A landscape with many peaks, sampled at points; each row gives a point and its height.
From any point a climber steps to the highest of the 2 points nearest to it. It stops when none of these is higher. Distance is the straight distance between rows; heights are no part of it.
Par h=5.12: 94 89 82 116 119 118 115 96 118 87 114 88 91 116 94 67 119 95 96 81 67 103
fima h=3.95: 88 114 91 113 120 103 64 89 138 100 101 88 86 101 109 93 82 133 137 91 106 92
nupu h=3.08: 106 104 125 63 101 83 100 68 95 115 83 102 105 78 98 102 95 103 128 108 137 96
Vivob h=2.84: 109 112 83 116 105 131 95 131 114 101 106 101 121 113 116 92 108 122 120 79 95 98
rel h=2.75: 118 92 108 71 103 109 120 97 77 102 79 104 98 68 89 111 96 57 109 113 128 85
Nunu h=1.96: 86 112 93 95 98 78 63 85 98 114 104 83 101 122 102 94 89 91 97 91 115 81
Zaned h=3.13: 115 111 53 114 111 112 104 105 133 113 88 76 113 91 131 87 102 84 112 102 114 77
dif h=4.84: 87 91 106 114 99 92 112 94 97 94 105 98 92 108 85 95 115 106 80 109 68 118
los h=5.20: 76 103 113 108 95 103 76 111 95 82 122 108 83 122 113 115 95 141 112 71 86 106
Seg h=6.24: 89 103 69 121 87 88 102 109 121 119 113 79 113 99 125 81 102 75 91 101 97 90
nosil h=2.17: 108 108 110 79 106 104 92 80 109 100 74 105 97 93 103 113 91 140 134 94 120 100
sib h=2.30: 111 103 126 58 109 90 105 102 77 93 87 109 82 80 65 105 97 59 94 115 112 94
Vimi h=2.18: 80 107 91 113 101 82 88 87 117 117 113 83 97 110 105 82 98 97 96 107 88 101
kosa h=4.29: 85 99 116 96 111 89 109 64 132 101 102 100 97 93 90 81 98 120 104 114 90 108
visaz h=5.51: 90 101 98 118 90 106 106 134 100 103 138 97 125 105 120 93 95 102 92 71 67 100
deda h=2.29: 94 105 105 107 81 78 84 115 73 111 107 94 108 111 105 112 98 97 84 109 104 99
puz h=4.19: 92 100 108 91 111 87 107 70 112 99 90 94 97 104 91 92 104 108 99 108 91 102
Gezi h=2.85: 118 101 99 97 94 119 123 115 80 88 66 113 110 100 98 125 109 113 112 96 105 119
Zezof h=5.35: 99 100 82 111 99 91 120 94 115 118 89 85 118 77 117 96 96 86 96 128 109 96
som h=2.68: 117 108 84 95 118 118 107 90 118 97 74 94 112 99 101 92 104 122 124 97 105 92
Zizuk h=2.99: 103 102 134 72 91 71 90 98 66 110 88 104 87 86 75 120 95 82 96 120 111 108
Begaz h=3.66: 108 101 128 70 89 84 112 92 70 111 77 107 108 73 87 117 100 85 113 117 126 106
biluv h=2.62: 113 93 124 76 86 103 135 87 82 88 74 123 100 87 78 118 117 118 110 96 102 128
Rad h=2.88: 108 115 74 113 118 112 92 97 139 110 94 86 112 94 107 78 100 111 121 102 100 94
zuzop h=2.24: 114 103 116 73 102 105 112 75 106 97 74 114 99 94 93 113 102 140 130 89 117 108
nekuz h=4.74: 105 110 116 91 89 91 76 103 73 108 74 98 98 106 107 131 88 112 118 104 124 100
runu h=2.51: 102 95 84 106 113 108 113 94 103 94 92 89 100 110 99 89 111 94 96 101 90 96
zal h=2.07: 88 101 102 127 84 103 100 129 94 106 115 108 111 107 110 101 104 114 93 108 81 122
muv h=0.42: 99 115 83 102 96 106 76 120 100 111 109 94 121 120 124 103 97 118 117 77 110 81
Lasam h=6.53: 88 101 101 142 99 101 103 113 127 111 116 97 102 92 93 83 95 111 103 117 73 120
dapa h=4.26: 110 111 106 93 90 97 105 101 96 112 73 112 119 73 115 121 88 127 124 120 127 110
dudo h=4.65: 98 101 116 82 120 83 107 65 110 93 92 94 95 113 86 90 106 86 87 107 96 101
kovo h=3.71: 92 104 107 97 112 94 88 65 141 106 99 104 101 75 101 93 84 136 128 111 112 98
raso h=6.08: 98 102 104 130 104 127 86 124 122 98 115 107 104 111 97 86 101 130 119 87 79 115
Zefe h=3.22: 117 98 56 116 105 122 117 113 119 116 88 83 109 90 130 97 103 81 101 109 113 81
didi h=4.88: 93 99 101 113 99 97 124 96 114 107 94 103 116 74 100 95 97 112 103 130 93 113
viris h=1.38: 109 98 97 72 117 94 91 91 91 77 112 100 76 122 76 84 100 55 62 87 97 86
Lumob h=5.53: 89 102 110 106 96 110 86 107 96 87 114 104 88 127 95 104 108 136 108 75 78 107
sudat h=3.93: 95 106 81 118 75 94 101 133 97 118 114 83 126 100 133 108 100 80 83 104 110 89
lem h=5.15: 79 107 99 134 79 90 87 128 120 124 137 91 114 97 124 87 86 101 97 100 88 110
bupa h=2.57: 92 113 92 112 100 92 81 98 115 118 95 87 106 99 114 103 88 118 116 113 109 97
lolok h=5.21: 113 113 127 58 127 87 104 75 103 82 97 103 82 103 72 92 93 48 92 108 117 91
kof h=3.99: 100 109 102 117 94 100 105 114 115 116 86 114 121 76 113 116 86 125 113 131 106 116
Ziv h=2.35: 90 100 87 108 101 93 100 89 104 103 102 86 103 114 101 87 111 93 91 100 90 97
til h=2.97: 124 98 96 89 94 120 133 104 82 91 64 113 118 80 101 120 109 105 119 103 116 113
dos h=3.00: 118 119 119 59 115 103 85 102 82 95 75 95 85 102 70 101 93 69 112 96 126 80
foz h=1.25: 107 72 105 97 103 88 118 97 72 89 106 105 78 91 89 108 109 64 57 123 81 111
kila h=3.25: 106 86 113 87 102 89 93 101 74 78 108 106 80 123 71 106 123 105 69 82 77 108
Lok h=1.88: 115 97 100 97 91 112 104 120 66 86 87 104 106 116 93 114 113 100 91 85 100 99
kos h=2.72: 107 107 108 99 89 117 109 113 84 96 70 122 106 105 99 133 102 131 111 95 101 131
Vokon h=2.47: 104 105 116 91 90 102 81 107 69 89 91 109 90 127 95 127 106 127 104 80 101 109
zug h=4.45: 90 108 84 121 88 101 99 120 104 114 114 92 114 108 118 94 105 103 97 102 93 99
pimo h=2.70: 109 124 111 61 115 90 76 95 90 104 82 91 89 105 76 93 84 61 105 101 131 78
lim h=3.70: 111 106 121 72 108 92 86 81 88 100 72 96 94 107 86 112 97 108 120 96 120 93
Gibub h=2.90: 102 114 87 120 102 120 89 126 117 107 100 102 115 109 115 100 99 129 118 97 98 105
nalut h=4.61: 86 109 92 113 92 98 82 114 104 112 122 93 112 116 119 96 96 113 107 89 91 97
vup h=3.62: 93 104 109 90 104 92 95 67 129 109 104 111 108 63 106 87 91 137 125 121 126 100
Gufep h=0.54: 108 100 106 79 90 95 78 113 67 86 112 102 104 122 85 110 101 104 83 66 97 83
gutal h=3.19: 85 106 105 102 94 94 82 108 103 103 139 92 117 116 113 100 85 115 106 56 65 88
bato h=3.56: 117 87 117 81 101 97 111 109 63 84 85 109 78 97 70 114 115 76 79 104 93 108
Busim h=4.38: 105 109 118 81 96 90 63 101 68 101 81 98 84 112 94 126 88 108 117 91 127 93
vuma h=2.64: 91 120 81 106 105 84 70 87 125 123 94 82 101 98 123 100 81 113 119 109 119 88
gedo h=4.50: 105 80 77 137 112 137 129 111 123 97 114 98 94 95 103 78 108 94 99 103 70 107
zisov h=6.30: 92 97 117 142 100 127 87 134 119 98 117 120 107 104 97 95 97 128 110 90 78 130
turu h=5.47: 83 92 83 120 95 90 106 98 114 98 139 88 100 109 107 69 110 71 78 77 58 98
Gafa h=5.22: 93 87 85 125 107 112 133 98 118 100 101 99 99 85 102 89 105 94 92 120 76 107
gudes h=2.33: 108 97 115 76 105 107 121 75 111 92 80 113 102 94 85 99 109 135 118 92 104 107
vebos h=0.50: 112 109 100 74 95 102 78 111 72 90 108 96 107 122 83 101 93 91 88 67 111 73
zuzir h=2.61: 100 99 132 84 90 74 80 96 65 99 88 105 80 102 78 129 98 100 97 107 105 110
Dupi h=5.02: 97 110 104 99 88 92 71 114 77 111 86 101 105 110 121 129 84 115 111 104 125 99
dit h=3.39: 119 110 116 66 116 102 85 90 85 100 68 96 93 112 76 107 100 91 119 87 125 82
vigi h=2.91: 119 84 89 101 102 126 136 101 84 91 75 105 102 86 105 115 107 92 102 107 98 103
demib h=3.35: 94 105 91 101 104 107 82 102 101 99 110 90 105 128 102 91 105 118 107 75 91 88
somod h=6.40: 115 108 111 62 124 99 100 93 93 81 97 100 72 105 74 89 93 44 78 105 112 88
Lekat h=3.12: 84 107 106 116 92 102 82 124 108 107 138 100 114 111 125 94 80 123 112 66 75 97
Zepel h=4.42: 98 109 106 102 94 91 91 94 112 113 85 109 110 68 120 117 78 134 127 125 123 106
Ril h=3.10: 109 83 92 108 101 117 135 103 87 86 82 108 98 96 96 110 113 101 93 106 84 113
Mos h=4.36: 104 83 117 79 100 97 145 70 92 87 96 116 101 76 91 92 118 102 93 112 101 112
Ledu h=5.33: 105 107 125 73 125 72 102 61 110 83 102 99 87 115 77 91 103 63 80 109 99 101
Kom h=4.67: 96 76 75 117 103 118 118 96 101 94 133 95 92 111 113 86 112 66 72 80 67 88
Daf h=4.72: 109 111 89 72 95 94 86 116 77 97 111 95 82 100 89 86 82 47 67 93 119 77
vude h=2.92: 103 95 124 91 90 90 112 95 81 82 86 120 79 112 75 127 119 126 87 93 76 133
Fusor h=6.62: 96 100 117 98 91 99 110 86 108 99 89 117 101 80 94 115 91 140 119 112 103 120
fiva h=5.00: 78 105 107 114 101 109 71 115 106 83 110 112 82 117 115 114 91 145 124 78 98 107
seden h=2.13: 83 106 104 119 83 107 93 134 88 105 119 112 115 115 121 111 102 122 93 91 84 114
Vukib h=1.86: 111 99 121 75 113 100 105 82 93 82 77 107 76 126 73 111 119 123 104 74 89 104
mal h=2.71: 112 103 141 48 114 87 106 96 83 86 90 115 75 88 57 107 108 64 94 106 106 99
panuz h=3.26: 87 105 98 101 97 101 80 106 100 95 128 94 110 125 108 94 100 121 111 63 78 89
sodok h=0.60: 102 92 112 88 85 91 87 118 65 84 118 109 105 120 87 114 109 107 74 72 81 99
vufi h=1.40: 110 93 112 76 121 96 95 91 88 75 102 100 80 129 71 93 118 83 72 84 90 93
Loru h=2.26: 109 113 99 77 116 91 99 77 111 98 93 95 88 101 96 90 83 31 85 113 123 82
Buves h=1.77: 97 105 87 95 99 82 88 92 98 104 104 86 96 108 96 86 95 52 72 105 113 81
per h=5.42: 70 106 101 123 78 77 86 117 102 123 138 92 107 104 120 95 90 103 91 105 82 109
buk h=3.76: 96 114 84 110 86 89 81 116 99 122 98 84 120 109 121 107 93 98 104 106 119 87
mesug h=4.63: 102 88 80 111 128 128 126 84 130 86 101 93 88 108 96 73 115 94 99 92 70 98
Lan h=2.52: 114 101 110 68 108 98 110 101 76 104 84 100 88 80 80 104 92 51 95 116 120 90
bise h=4.83: 87 111 100 118 107 119 69 122 114 91 100 113 89 105 119 117 90 144 130 85 108 109
Lunu h=2.46: 102 109 83 111 103 101 101 106 111 114 88 86 116 99 112 93 98 108 112 113 106 95
toziv h=2.06: 100 102 84 96 110 83 108 69 121 107 87 88 100 97 112 90 92 37 81 119 116 83
Leva h=2.32: 98 98 124 81 89 89 69 103 69 80 104 108 77 126 87 129 102 121 97 71 101 100
Fevo h=0.78: 97 82 87 117 89 111 119 123 76 87 116 105 100 107 108 104 117 93 76 100 72 107
mavo h=4.00: 97 106 89 108 79 93 96 132 82 112 112 92 127 109 123 113 98 87 85 94 108 84
Vora h=1.79: 120 96 103 83 96 112 94 119 63 78 92 105 98 123 79 114 115 97 88 74 101 96
domob h=2.31: 90 97 131 83 94 69 74 91 74 88 90 106 63 107 89 133 91 117 103 98 105 110
dok h=3.36: 107 108 131 70 86 84 94 102 66 110 78 106 95 81 78 125 95 80 113 113 120 103
fuz h=2.03: 103 111 94 97 104 113 80 101 100 97 83 97 99 121 107 110 99 134 124 84 106 96
zive h=6.54: 92 100 111 136 95 126 103 132 115 100 103 124 108 99 95 107 101 125 103 106 77 134
mapat h=4.07: 87 107 97 122 116 108 68 95 143 104 115 92 85 105 100 82 87 129 131 92 92 101
Losip h=2.63: 120 79 84 107 96 120 136 98 88 117 82 94 98 78 120 116 97 70 91 124 111 92
nuzeg h=2.89: 116 110 108 65 120 96 99 63 118 106 76 94 114 93 105 91 100 113 129 99 131 85
tazor h=2.50: 112 93 114 80 85 113 141 86 91 92 82 126 110 73 87 107 118 124 121 98 119 126
suk h=5.38: 93 94 101 106 104 104 106 98 99 89 101 99 92 119 87 90 119 113 90 93 71 109
donu h=3.55: 113 80 72 111 112 122 131 79 114 112 95 91 95 90 121 100 99 65 86 119 98 88
lebut h=3.82: 89 109 102 102 123 95 77 71 143 102 97 96 87 87 103 93 82 134 134 102 109 95
seba h=4.31: 98 78 79 109 106 110 114 88 96 96 121 93 87 113 107 89 108 59 66 97 80 87
bera h=3.49: 90 109 93 96 104 94 67 90 102 103 103 85 97 125 110 97 94 119 116 82 105 84
tuvu h=3.21: 106 101 127 58 104 85 108 65 94 108 92 105 111 76 96 90 108 82 123 114 144 95
dama h=3.90: 101 90 130 75 79 78 121 85 71 108 89 113 110 63 89 112 106 87 108 124 125 114
Revit h=2.58: 117 110 80 94 114 116 96 99 104 99 72 88 111 117 102 96 107 117 117 89 109 89
pote h=2.45: 92 110 107 101 80 71 74 108 76 119 99 89 104 103 102 113 85 87 87 114 122 93
Runi h=5.94: 97 94 111 97 100 103 97 98 97 84 102 104 85 129 84 105 120 131 94 82 73 112
nota h=0.47: 108 109 88 83 102 99 78 106 86 102 101 87 112 126 95 93 98 86 95 74 117 70
bez h=3.86: 103 80 76 112 110 112 120 81 110 106 103 90 87 103 113 96 102 57 76 112 89 90
Sorus h=5.86: 102 94 107 140 113 122 84 111 141 99 117 103 100 103 84 77 94 123 124 89 79 117
nikup h=4.71: 81 113 94 126 93 97 70 119 118 117 127 94 107 105 129 95 82 120 118 91 100 99
gagu h=3.05: 120 118 61 112 115 119 105 106 135 113 81 83 120 81 121 89 103 101 121 108 112 82
rep h=3.17: 117 89 129 65 107 94 116 98 73 81 87 116 75 88 62 114 113 67 86 104 96 107
pegup h=6.09: 93 95 110 139 101 109 103 113 131 108 108 110 109 83 85 95 93 120 109 121 79 122
damip h=2.77: 102 101 78 119 101 126 102 126 111 97 112 93 116 114 112 81 107 109 109 77 84 98
buzit h=0.96: 108 72 82 120 95 123 136 102 85 101 103 101 86 89 110 114 106 78 73 120 79 106
nageb h=1.92: 102 108 93 106 97 132 96 127 93 89 95 111 114 124 110 109 110 132 112 77 93 109
Zirit h=4.69: 102 85 104 89 102 104 140 73 108 94 96 111 111 72 100 81 112 107 102 117 113 108
Pezo h=4.75: 107 83 72 135 103 141 126 125 111 94 118 99 99 104 118 87 109 96 97 90 72 105
Lak h=5.40: 116 117 84 71 110 107 81 105 87 96 94 88 92 115 88 82 88 57 91 77 133 64
Nafon h=4.96: 95 85 81 137 95 126 127 130 103 97 124 102 107 100 116 90 109 91 89 96 72 110
zimat h=3.60: 89 113 89 106 97 95 65 104 102 112 108 89 104 117 125 105 86 120 119 92 115 85
kogo h=2.59: 100 109 100 99 82 72 86 112 78 121 87 87 106 95 100 112 84 69 91 122 128 89
Dob h=2.48: 120 80 96 99 94 112 128 105 75 110 84 100 94 76 108 122 95 59 87 124 113 93
labo h=2.10: 100 112 99 95 107 103 78 91 104 99 80 97 92 108 109 116 87 137 131 95 114 97
kif h=5.19: 97 91 80 122 90 118 117 135 89 98 121 99 116 107 123 100 109 94 89 89 83 94
kile h=2.67: 98 92 78 117 105 122 113 112 102 95 106 92 104 113 107 84 113 100 98 91 80 96
gub h=4.28: 93 101 87 94 83 81 91 111 84 100 126 92 110 103 99 97 92 63 61 84 97 75
Kubu h=5.30: 95 100 109 108 109 108 103 89 125 99 97 105 95 99 85 93 100 133 113 101 80 112
Vitan h=3.69: 97 91 121 97 95 102 136 84 107 84 92 119 92 92 75 104 116 131 95 105 76 125
beka h=5.37: 100 91 115 120 118 118 106 91 150 93 102 110 100 89 68 83 104 131 121 96 76 112
fubev h=4.14: 106 114 101 107 92 111 102 113 104 107 75 114 117 87 113 122 90 131 119 117 111 118
temi h=2.60: 103 108 115 93 92 107 92 103 83 91 77 113 92 115 99 131 100 133 114 90 103 117
sir h=0.66: 100 88 100 95 89 94 100 126 67 84 128 106 116 110 97 115 107 92 67 76 71 93
ritep h=3.67: 88 116 90 112 86 89 68 120 99 120 111 91 115 112 137 112 86 115 114 98 119 91
rig h=4.97: 88 104 114 95 89 86 65 103 73 92 98 100 82 118 110 128 91 123 110 87 115 101
Bup h=4.18: 101 87 117 91 88 77 132 87 79 110 90 106 114 65 99 107 101 85 92 133 115 112
Miz h=3.23: 118 89 106 76 90 108 136 89 83 99 81 114 116 60 103 100 112 94 118 112 135 105
nofuz h=4.57: 88 95 124 93 113 95 117 60 138 95 110 115 95 85 81 81 104 132 106 108 94 111
nati h=4.51: 104 104 84 81 88 93 91 116 80 98 121 94 95 97 94 91 81 51 57 84 108 71
muzol h=5.03: 87 84 75 122 95 103 116 102 111 102 137 89 98 106 120 77 110 61 74 82 67 92
Tisi h=5.97: 86 100 85 120 98 100 102 105 118 103 137 84 106 113 108 67 105 90 97 72 65 99
deno h=5.68: 87 102 111 116 99 103 90 99 112 99 98 104 91 102 94 107 92 138 113 107 87 116
Meb h=2.16: 105 101 124 75 102 87 66 89 77 85 99 103 71 129 74 115 105 113 93 71 103 95
Molud h=2.04: 83 110 91 102 103 78 67 78 115 116 107 81 96 117 108 90 93 97 104 100 104 90
Getol h=5.71: 114 82 94 107 100 127 136 92 128 89 101 130 123 55 88 83 114 124 110 116 113 110
kuron h=2.98: 115 112 114 79 89 94 91 120 61 108 75 102 96 87 82 117 93 70 105 113 125 94
Nulik h=5.39: 112 88 87 106 110 128 138 90 124 92 92 112 115 67 100 89 106 113 110 111 100 104
sas h=0.44: 104 112 79 93 95 100 79 109 98 109 108 83 125 121 113 97 94 98 106 72 116 70
feli h=3.33: 115 94 108 76 92 108 129 76 96 100 88 115 112 65 104 83 123 108 123 113 146 110
ruve h=5.58: 89 97 114 121 97 95 97 93 133 112 108 118 113 60 100 106 82 133 118 134 107 116
kud h=5.32: 86 109 108 107 95 95 72 113 85 97 95 105 91 113 124 128 89 131 118 93 114 104
Sefu h=4.68: 98 113 99 112 106 117 74 115 115 98 84 114 99 98 119 121 83 145 133 99 115 107
Nus h=2.09: 80 97 127 93 101 75 79 83 89 82 96 103 59 113 96 125 96 129 103 92 94 105
gukil h=1.97: 88 95 94 134 88 105 118 135 95 105 109 104 112 97 114 103 107 103 83 121 80 121
tuf h=3.45: 105 95 114 76 92 93 114 71 100 107 95 114 110 66 108 78 116 116 122 122 148 113
Bogam h=4.58: 76 103 109 99 91 73 59 97 81 95 116 94 83 116 114 121 86 116 102 84 109 88
Sife h=2.96: 109 109 115 63 116 84 85 63 104 111 77 94 104 92 106 103 90 105 132 103 136 86
Mot h=3.34: 118 86 62 110 107 124 128 93 119 117 88 87 102 82 129 102 100 75 96 116 108 86
mufib h=4.23: 85 89 92 118 85 78 106 111 82 102 119 90 101 101 103 101 109 75 64 114 79 106
vuge h=3.44: 99 87 107 95 98 87 97 102 77 84 112 100 89 116 81 100 118 93 67 94 81 106
gutem h=5.13: 99 94 110 103 114 120 120 84 135 88 93 112 100 92 76 87 108 133 114 100 82 110
dovon h=5.78: 93 94 116 136 101 102 96 105 142 114 109 115 117 64 94 100 86 123 118 125 92 116
div h=5.77: 68 102 105 117 82 71 75 106 96 111 142 92 99 108 121 104 84 111 95 95 87 106
pav h=2.76: 122 79 81 110 100 130 140 100 91 101 81 102 102 82 120 115 100 85 97 117 102 100
Mamum h=4.62: 117 94 104 73 104 106 98 119 65 87 101 105 71 95 76 102 98 55 75 105 104 92
zif h=1.95: 100 110 98 104 102 124 80 117 100 93 99 107 103 125 108 109 103 142 122 73 95 102
Poken h=5.34: 91 101 91 115 86 116 112 143 89 102 124 107 132 109 127 105 104 103 88 78 80 99
Bisup h=1.87: 92 112 96 92 93 73 70 89 94 110 108 86 101 117 96 90 88 70 81 94 114 80
penot h=1.52: 111 90 103 88 115 103 106 92 83 81 91 100 86 124 80 99 123 90 80 86 87 97
Fel h=2.94: 117 114 63 115 120 127 99 111 133 104 91 85 116 99 114 77 106 108 123 91 102 85
Tativ h=5.80: 90 95 85 131 101 107 118 110 123 106 109 91 102 94 101 80 103 96 96 116 77 108
mel h=5.66: 79 107 108 117 94 103 81 117 101 96 93 115 92 103 117 126 82 139 118 106 105 117
Kesu h=1.62: 101 97 97 96 102 81 97 93 85 100 100 93 91 103 89 96 99 57 67 113 102 92
kibop h=4.95: 100 95 90 114 97 98 129 102 102 109 89 96 114 78 109 102 98 98 96 130 98 107
begot h=6.27: 107 114 134 61 123 70 101 59 110 87 103 105 89 104 77 90 94 57 91 114 115 94
mepa h=4.86: 85 115 89 132 92 91 73 117 135 124 120 87 103 93 123 91 81 111 117 108 104 103
Zenus h=3.06: 86 108 103 121 93 115 79 136 110 109 128 110 115 111 126 101 87 128 117 77 89 109
kep h=5.36: 115 106 104 61 113 104 95 106 79 85 104 104 62 100 75 90 93 44 70 102 106 90
kefo h=2.78: 100 118 78 101 122 98 85 76 147 112 92 82 109 102 106 71 99 102 122 102 102 92
Vogad h=2.79: 107 98 130 83 89 97 121 84 86 89 78 124 83 99 76 126 111 132 102 92 88 129
Gode h=5.74: 112 112 83 81 117 105 84 88 103 94 85 87 99 121 93 83 97 58 94 83 128 69
Digo h=4.21: 83 104 102 122 106 107 74 107 125 99 122 96 87 112 105 89 90 134 123 84 86 104
nived h=2.19: 109 102 83 92 121 102 102 81 110 99 80 85 104 111 101 86 103 74 99 98 110 80
soge h=4.12: 94 103 85 104 82 87 93 116 88 109 119 87 121 112 110 99 93 80 80 84 104 78
Gom h=5.93: 84 103 78 117 85 86 97 112 114 116 132 82 115 104 122 80 99 80 90 85 84 90
lazig h=4.85: 96 93 119 93 115 104 127 68 130 87 98 112 93 97 75 85 110 130 101 99 82 111
baso h=3.53: 99 101 112 83 93 90 104 65 112 113 100 114 111 61 108 85 98 126 121 127 141 111
zuf h=5.31: 69 105 102 109 87 67 66 91 95 112 127 87 91 113 111 103 90 102 92 100 94 99
gez h=2.27: 115 109 68 97 113 100 98 90 117 111 79 78 113 103 112 88 101 82 107 103 120 77
Lefam h=1.54: 98 107 84 82 100 85 82 90 104 85 126 100 93 114 94 75 86 42 57 80 102 70
bel h=1.43: 105 88 109 90 102 83 107 100 75 93 100 97 82 93 84 102 104 60 64 118 96 103
liluk h=6.10: 89 104 116 108 92 103 98 102 99 95 90 115 93 98 99 123 91 139 114 110 94 126
damil h=1.67: 97 96 77 103 98 93 97 97 96 100 111 87 102 110 106 88 103 59 72 91 104 75
resos h=2.74: 107 111 111 88 84 81 84 120 66 120 80 93 104 94 94 119 88 76 102 120 131 91
talot h=0.71: 95 86 90 109 91 100 107 119 80 89 128 100 107 109 101 102 113 87 69 84 72 97
guka h=1.11: 105 73 96 110 100 103 128 97 77 94 100 100 86 93 97 111 108 69 67 120 82 108
tuva h=2.49: 106 118 111 67 115 84 90 85 97 102 86 94 92 101 83 88 85 49 95 110 128 83
loga h=5.27: 85 97 108 114 88 88 115 91 120 117 106 112 115 60 101 97 91 122 106 138 101 117
lut h=2.93: 103 111 96 130 109 122 79 125 132 108 105 109 110 95 110 98 90 130 128 102 98 109
rof h=5.04: 77 104 95 119 74 68 87 110 95 118 134 90 111 105 113 99 97 86 75 101 85 99
zovu h=2.01: 107 100 124 78 108 95 86 86 87 88 87 99 78 129 77 112 109 119 103 83 97 98
Pedib h=2.00: 115 83 86 104 95 123 115 120 68 88 92 103 100 108 102 115 110 82 83 94 99 94
gevi h=5.69: 88 99 84 115 88 95 109 122 104 105 138 89 124 105 123 89 95 82 90 72 68 86
nove h=2.12: 117 86 93 99 97 112 116 112 69 94 85 98 96 97 97 115 104 74 85 109 105 95
dogod h=3.01: 94 107 101 136 100 121 72 138 126 112 120 109 109 100 119 93 86 125 121 87 96 113
Lati h=2.15: 90 98 121 92 95 83 77 90 81 87 104 103 74 125 90 119 105 125 95 88 90 108
savi h=1.89: 93 94 89 139 96 119 124 134 110 106 106 106 113 90 113 95 104 100 95 121 84 119
dira h=5.56: 92 92 85 128 107 115 110 105 122 94 130 90 95 111 99 61 111 94 99 78 62 103
revad h=4.27: 72 105 105 101 101 69 58 84 98 98 113 85 75 117 112 110 83 113 107 89 109 88
nako h=5.95: 105 90 107 107 94 114 119 88 129 96 101 130 126 59 84 91 107 135 116 117 115 115
piz h=5.01: 107 93 96 92 111 110 132 80 112 96 85 100 112 81 99 89 107 108 107 112 99 100
tebi h=4.35: 81 107 106 127 95 103 78 116 116 104 125 105 94 109 106 97 90 129 115 96 83 115
tum h=5.79: 96 100 72 122 96 95 116 106 117 117 97 80 107 92 121 92 100 78 92 118 100 94
pegi h=3.11: 126 85 95 82 96 121 139 95 78 99 72 112 112 68 108 114 108 90 117 109 123 102
puf h=4.55: 99 88 101 99 95 91 135 87 94 107 87 98 112 74 105 102 99 85 93 129 105 104
Melet h=4.73: 83 97 91 118 87 77 105 104 95 113 108 86 103 101 108 94 102 80 75 119 88 104
zop h=3.30: 101 92 99 116 94 117 129 113 91 85 90 114 102 103 92 109 114 116 92 108 75 124
kaliz h=0.86: 99 79 86 126 92 112 129 119 83 96 107 103 99 97 111 110 112 86 74 116 77 106
gegel h=4.30: 106 92 80 113 126 131 123 97 132 89 94 94 99 99 93 74 111 109 111 95 78 98
sef h=1.60: 95 101 74 97 97 90 92 86 111 95 122 92 99 115 109 80 95 43 63 80 99 69
bosaz h=5.28: 94 99 83 113 94 85 108 102 96 111 97 82 106 100 110 96 100 71 83 116 102 91
pofa h=4.25: 110 86 84 134 121 139 126 111 137 93 103 104 102 85 90 76 106 102 111 101 74 105
siboz h=3.77: 96 85 99 104 92 81 100 108 73 92 118 98 94 107 87 101 111 76 58 109 82 105
gab h=1.29: 112 94 115 76 121 87 96 89 93 75 107 104 74 119 70 89 110 63 66 95 92 98
sogo h=3.09: 107 90 121 87 93 86 94 102 73 84 96 112 79 123 71 120 122 117 81 87 79 119
neku h=3.85: 98 110 76 115 83 87 94 121 105 125 99 78 123 100 128 105 96 82 92 111 121 89
zose h=6.19: 99 95 113 102 91 107 111 84 123 98 98 124 113 65 93 99 94 141 118 117 116 115
Dum h=2.69: 98 119 81 104 115 93 72 82 140 120 93 83 103 99 114 86 88 116 127 105 109 88
vefub h=4.13: 103 81 130 78 98 88 140 68 91 87 94 123 92 82 78 97 122 109 89 108 96 123
nosib h=4.24: 88 87 100 111 105 85 117 84 100 97 106 92 92 104 91 88 114 84 73 117 72 110
fidis h=5.63: 98 94 109 125 120 114 88 92 153 101 113 99 94 95 80 76 93 124 123 94 77 109
vato h=4.01: 115 94 115 82 93 93 98 119 61 90 92 104 81 94 71 110 104 70 78 109 102 99
zom h=4.98: 87 114 83 130 83 86 82 118 131 130 127 83 113 99 129 85 87 99 106 100 102 99
poki h=4.53: 76 104 107 121 90 89 81 110 100 106 119 100 95 110 110 106 95 125 103 104 83 114
tugas h=2.95: 124 88 95 85 103 113 128 97 83 106 76 98 109 68 109 111 98 71 109 114 128 90
nadi h=2.38: 112 107 75 104 101 104 101 108 104 112 78 82 115 101 116 99 102 93 108 104 122 85
nuva h=3.91: 100 85 125 81 101 103 146 68 111 82 97 126 94 86 76 89 124 126 96 101 91 121
sof h=4.89: 79 103 103 108 90 79 76 95 96 110 113 90 92 113 108 104 94 113 101 108 95 103
vofis h=5.06: 115 117 94 60 102 106 79 114 76 92 106 95 81 107 83 82 85 57 78 80 122 75
Fipil h=2.05: 101 105 89 93 120 88 106 67 118 100 89 86 103 107 105 85 99 58 92 107 109 85
zibor h=2.80: 117 107 96 78 122 106 102 75 116 102 70 89 110 100 98 93 103 115 121 97 117 87
zorol h=3.98: 108 104 126 75 99 89 81 84 78 98 73 103 82 108 88 129 94 117 121 93 117 101
mes h=3.32: 108 98 117 65 105 91 112 61 107 105 96 108 109 79 104 75 118 103 123 115 149 101
kege h=4.56: 95 84 98 111 106 97 133 85 100 97 98 101 95 89 94 96 108 89 82 120 78 111
navod h=1.47: 104 101 89 74 105 92 88 98 90 80 124 104 82 112 86 81 90 46 55 84 102 81
dasa h=3.47: 94 96 111 110 92 104 127 102 97 92 90 117 102 93 86 112 109 125 96 114 76 130
tobe h=2.28: 118 86 103 96 94 104 116 112 63 101 87 100 90 80 95 119 99 58 84 119 109 97
moraf h=4.54: 95 114 104 109 105 104 83 102 120 103 85 116 103 77 116 124 80 144 133 111 122 110
bak h=2.42: 109 93 118 82 93 108 132 76 107 88 84 124 105 81 85 98 115 132 114 96 112 121
Sulu h=1.68: 117 94 99 80 106 110 96 107 69 80 91 99 90 118 77 103 111 83 86 83 103 88
zag h=2.22: 89 105 107 110 81 91 84 120 77 106 113 103 111 114 112 116 100 111 90 100 95 106

Call two points neighbours if one is among the 2 nearest of the other. Go from one point of each pair to the other, from neighbour to neighbour, staying as high as possible. Name the lowest point that can't be avoided.
somod, Gode -> nived
Fusor, somod -> puz
Seg, Fusor -> didi
Tisi, kibop -> pofa
Runi, zive -> nosib
Lasam, Fusor -> gutem
begot, somod -> lolok
zive, Lasam -> pegup

Where does a climber stop that starts at each point below?
vufi -> Fusor
Fipil -> Tisi
gukil -> kibop
dogod -> Gode
